Each row is a point on a tangle of strands that fork and nearly touch. The rows are in no order.
Two points are linked if the straight distance between their rows is under 40.6.
k_574: [ -1   6  12  31  -8 -19   3  -7  -6   9  -9   4  13  -7  -1  13 -13  12
 -23  -2]
k_206: [ -4   1   9   5  -5   2 -19   6 -15  13  18  15  -1   1  -7 -17  11  15
   3   2]
k_992: [ -1   7   7 -14  15 -11  -6  13   5 -20  -7 -27   7  13   8  19   7  -4
   2   4]
k_530: [ -7 -14  18  -1   6   7 -17   4  13   1  -3  -8 -10  -1  13   0  12  -6
   5  -3]
k_313: [  4   0  -1   4  -8  -6  12  -3 -20 -19  20   2   6   2 -15  -9  10  -6
  -3  -2]
k_449: [  7  18   1  -4  -6   7  -9   1   2  -7  -9   6   4  -4 -12  20 -17   1
 -23  -2]
k_228: [ 20  -2  17   1 -20  16  -7  -7   2  -7 -11  10  -9   8  -7  -3 -12   3
 -16   6]
k_336: [ -6 -11  28  -5   9  20  -8 -18  13  -3   2  18 -13   1  10   1  -5   1
   3  -8]
k_383: [ -3   5 -14  -7  14 -17  -2  15   4 -11 -15 -25  -1  -2   5  18   0   0
  -2  -4]
k_941: [ 12  -6  -6  -8  11 -13   9  -1  -5   2 -20 -20   5  -5  26   6   6   2
  17  -5]
k_632: [  5  -5  19   1  18  13  -7   2  23   1   6   6  -3  -3  22  -9  10 -18
   3 -16]
k_311: [-11  -9   4  22   5 -13   9  -1   1  14   9   5  -8   0  -7   0   1  15
  -8  11]
k_134: [  5   2 -20  -7 -14   0  -2  -8 -15   2 -12 -13 -12   5   2 -19   8 -22
   9  27]
k_352: [-10  -2  11   6   7   6  -6  -3  12  11  -1  13   8   1  23   2  11  11
   7 -21]
k_927: [-18   4  -9 -19  13   0 -14   2  16  -8  -1  -9   8  -4  15   7 -11   2
  15   0]
k_309: [  3   2 -14  21   0  -8  14  18  -9  15  -6  -4   8  -3   8   7  -3  17
  -2  -3]
k_881: [  5 -18  12   8 -10  17  -6   1   0 -27  10   2   1  -2   7  -5   8 -11
  -1  -1]
k_693: [  6   1  18  32 -21  -1  -8  -2   3  -2  -6   5  19  -8   6   7 -17   4
 -19   3]
k_580: [ -2  -6 -12   1  -5   2  15  11   0  -3  16  -9  -9   1   7 -33   2 -12
  -7  14]
k_874: [-11   1   4  13   1 -15  12   8  -3  20  17  25   5  -7 -11   7  -6   5
  -2   3]
k_765: [  1 -24   7  -1  -2   4 -16   0  11 -20   5  -9  -4 -12  24  -7   7  -3
  -1 -10]
k_109: [ 10 -10 -11  -1   1  -5  12  -7   9  17  -9 -13 -17   9 -10   6   0  -9
   6   4]
k_215: [ 13   9 -17 -10  -5   3  -4   8   4  -1   6  -5   1  -4  -7   1  -8 -13
   5  -7]
k_555: [-10  13  -4  -8   2  12   4   5 -23  -4  17  -1   8 -16   1   1   1  12
   7 -25]
k_657: [  5   8   8  -2   1  -2  -5   1  -9 -17 -16 -16  15  16  12  11   5   2
  -3   2]
k_388: [ 11 -10   0 -16  -6   0  17   3  -2  -8   0  -5   4  18  -1  -6   5 -12
  18   6]
k_428: [-18  -8 -13   3  12 -10  -7  -3   4   4   8  11  -3  -7   7 -15   1  24
  13  -3]
k_726: [  9   4   6  28 -15   7  -8  -5   0  -4   2   7   0  -8  -5   7 -14 -12
 -23   5]
k_320: [  9  -4  -2   4   2  -3   1  -3  15   9 -12   5 -12   6 -18  23  -2  -6
  -7  -3]
k_378: [  8  -3 -19   2  -1   4   5 -17   5   7 -12 -19   0   6   7   6   8 -12
   1  -8]
k_372: [ -7  -7  15  -6  -5  -2 -10  24   9  11  10  12 -11 -13 -14   0 -10  -7
  -7  10]
k_867: [  7  -5 -15 -15   4 -14   8   2 -13  -3  -5  -5  -2  -6   4 -23   3  12
  19   9]
k_656: [ 19  21   0  -6 -10   3   3  -1   0   3 -15   0  -7   2 -23   5  -4   2
 -21  -2]
k_296: [ 19   4 -12 -13  -7 -10  -4  -4 -25  -5   5 -11   5 -13  -6 -10  20  -7
  11  27]
k_459: [  8   0   3  11  -4  -5 -11   2 -10  -7 -10  -2  14  13   4  18  18  -1
  11  -6]
k_983: [  8 -10  25 -14  -5  14   1  -2   4  -1 -11   6 -14  15  -9   4  -7   1
  -8   5]
k_630: [-12   1   3  -6  10 -12  14  -1  16   0  -2  -1  -8   8 -19  15  -4   8
 -10  -1]
k_341: [ -5  -9   9 -12   6 -12   3  24   3   2  12  -2  -6   3  -4   6   0  -3
  -3  10]
k_480: [-13   8   5  10  10 -13  12 -11  11  -1   3   4   5  -5 -16  15 -17  20
 -13   0]
k_823: [ 12  14  24  -8  -6  -1  -3   2  -9  -1   4   8 -13  -3 -26   1  -2   1
 -24  -1]
k_915: [  5  -6 -15 -17   4   0 -17  11   9   0  -5  -2   6  -6  23   7  -5  -8
  15   3]
k_894: [  4 -10 -17   0  -9   1   0  21   4   5  -2 -17 -10  -4   7 -12  -2 -19
  -2  12]
k_226: [  8  -3  18  29  -3   6   4 -19   5   7  -1  -3  -6   7   9  -2  17  -6
 -20  -9]
k_252: [  2   1  -6 -23   5 -19   7  33 -10  -1   4  -4   5   6   2   2   6  -1
   7   1]
k_977: [-28 -10   8  -3  20 -11  -1   4  11   5   4  -2  -5  -2   8  -2  -3  26
   0   0]
k_184: [-17  -2  18 -13   3   8   7  -3   3 -16  -2   5  12  13   5  -3   4  21
   9   0]
k_244: [-11   9 -11 -22   9  -9   8   3   7  -2  -8   1  15   0   4   3 -12  16
  21  -2]
k_208: [  5  -1  -6   0  -3   6 -24 -15   2   2  -3   0  -7  -2  -7   0   1   4
  -5  -5]
k_419: [-17  13   9  -5  -1   2   3   4  -4  -4  19   9  -1 -16 -10  -6  -3   5
  -8 -17]
k_78: [ -3  17  -7  -9   3 -10 -16   8  -1  12 -26 -10  -4  12  -1  16  -1  10
   0   9]
k_50: [  3  -7  -4  10  -1  12 -22 -11  -4  -9  10  16   2   1  -7  -5  -4   2
  11   2]
k_937: [ -9  -3 -21  19   2  10  -5  -7  11  20   1   3   0  -1  14  -3  -6  -3
  12   4]
k_334: [ 15   0  -5  11 -17  21 -10  -9  10   0 -12  16  -5  -1  -7   5 -18  -8
 -14  10]
k_394: [ -4  11 -26   1   2   8   7  -4 -15   2  11   2   4  -5 -12 -13   5   5
  10 -23]
k_43: [ -5  13 -16  16   1   1  10   0   4  20  16  10   1 -17 -12  -1 -22   0
 -18  -7]
k_563: [  9   3 -11 -20   0   1 -18 -16  -2 -13  -1   7   0  -7 -16  -7  -4 -13
  15   8]
k_476: [  5   6 -11   8   0 -19   2  14  -4  17 -23 -11   0   6   3   9   4  12
  -6   3]
k_939: [  4  -1  -8 -18   0   1  20   6   2   2 -11  -6  21  14   4   1  -4   5
  14   0]
k_861: [ 11  13  -4 -29   5 -12   3   0 -16  -9   5  -5  -2 -15  -1 -11  13   5
  16  16]
k_76: [ -2 -14 -12 -15   0 -10   5 -11  -8 -11  11  -5  -7   2 -13 -21  11   3
  15   5]
k_312: [  3  -3  -9  15  -1   5  22 -18   9  12 -10  -7   5  15  -4   3   9 -18
  -3 -14]
k_779: [ -4  10 -20  15   5   3   6  -2  -7   8  16   6   1  -9 -18  10  -4  -5
   1 -18]
k_996: [-15  -4  21  -3   8  10  -7 -20  11  -8   1  15   1   6  16 -10   8  15
  11  -9]
k_607: [ -5   8   8 -19  11  -3  -8   4   2   4 -16   0   5  11  -8  14  -1   3
   7  11]
k_599: [-10  -1   3  -7  -3   5  13   4   8 -17  -4  -4  14  -2   5  -8 -10  24
  -6  -5]
k_381: [  6  -1  24 -14   4  19  -9   0   1 -21 -11   7 -11  18   3  15 -10   3
  -3  12]
k_787: [ -4  13  36 -13  -9  10  -2   5 -23   2   8   8   2 -15 -17   2  -6  -3
 -12  -5]
k_20: [ -8  -6 -12  -5  26 -18   8   3   5  -4 -16 -15   1  -2  18  17   8  -1
  14   3]
k_168: [  2   1  20   0  10  26  -7  -7  22   0  -2  20  -2   1  18   6  -3 -19
  -2 -11]
k_210: [-11  -4  -2  15  11   4   8   2   9  22   1   4   4   5  20   3   6  -6
  11 -10]
k_278: [-16   0  12  12   5   2   8 -16  15  -9  -6  -4   9  -4   9   8 -17  23
 -10  -6]
k_511: [ 12  -3 -20  -6  -7   5 -18 -25   5 -18 -10  -7  -7  -6  -8  -8  -4  -6
   6  -1]
k_582: [  4   6  -3 -10  -1  -2   4  19 -23   8   9   3   5   2  -4  -8  10  -6
   9  -2]
k_471: [ -7  -6  -3   3  -1  -3 -17  -6   4 -10  18  14   0  -4   1  -7   2  15
  17  -9]
k_240: [ 13  -1 -18  -5 -15  15   0   7  14   0  -3 -12  -9   0  -3  -9 -14 -16
  -9   2]
k_727: [  2 -14 -12   7   2  -9   5   1 -12   5  -9 -14   0  -3  15  -9  16   5
  20   2]
k_181: [ -1 -11   8  18  -5  -6   2  -7 -11 -29  13  -3   8  -1   5  -4  13   1
  -2  -3]
k_736: [ -5  12  12  19  -5 -17  10   7 -13  14   4  16  10 -13  -5   5 -16   5
 -15  -2]
k_918: [ 14   2 -20 -15  -7  -3  10   8  -5  13  -5 -15  -2   0  -6 -18  -2 -20
   5  24]
k_776: [ 10   7  16 -26   5   5 -14   2  -4 -15 -12   2   4  15  -7  20  -9  -5
   6  12]
k_478: [ -3 -16   6 -10   8   0  15  -6  12  -6  -2  -1  -3  15   0  11  13  -9
  19  -5]
k_322: [-10 -13  16   7  -4 -11   5  -4   7  17  -3  -5 -11  -2   5  -1  -1  12
 -19   5]
k_749: [ 11   0  15  21 -15  10 -10 -13  -8  -6  -6   0   3  18   2  11  16  -3
  -8  -2]
k_566: [ -1 -11   8   4 -11  -4  17   7  -4  -8  19  -5   1  -5  -5 -21   2  -1
 -13   1]
k_551: [-12   5 -36   9   4  10   6 -12  -8  -2  11   4  -3  -5  -5 -22  -3  -5
   9   2]
k_243: [ 10   8  -9  -6  -4  -3  -6   3 -34  16   8   1  -4   2  -8 -17  18  -5
  13  17]
k_766: [-15   8   1   7  -1  -1   0   0 -18   7  27  12  -6 -14  -4 -18  10  14
   6  -7]
k_794: [  3   3  22  17  -4  -6  11  -4   6  14  -6 -15  -8   7   7   4   5  -1
 -27  -8]
k_122: [  2   2   1  11  -6   1  -3  14   1  19  16   7  -6 -18  -4  -6 -14  -7
 -23   5]
k_667: [ -5 -12   3   6   5   6  27 -15  17   6   3   4   0  18   0  10   9 -21
   7  -5]
k_720: [  6  22  -5  -6  -3   3  -6  19  -6   0   4  10   5  -8  -8  11  -5 -12
 -11 -10]
k_447: [ -8   4 -33  23  -3  14  -6 -10   2   3  -3   9   5  -2   1  -9  -6 -12
   1   7]

A fork is a point with three links. Follow the links from the first point to the second and name the forks in between, in order.
k_184 / k_341 => k_996 k_394
k_720 / k_378 => k_894 k_996
k_312 / k_530 => k_996
k_530 / k_727 => k_996 k_394 k_867
k_874 / k_766 => k_867 k_394

A fork is a point with three links, a tip a point with one. Leave the first point through the second and follow the links. Name the first fork or tip that comes.
k_78 / k_607 => k_867
k_599 / k_278 => k_915
k_894 / k_580 => k_996
k_459 / k_749 => k_309
k_168 / k_632 => k_894

Follow the links from the first point to the second, and from the first to the third. Name the last point that the two ways share.
k_787 / k_122 / k_599 => k_996
k_551 / k_823 / k_320 => k_996
k_766 / k_226 / k_478 => k_394
k_206 / k_312 / k_794 => k_394
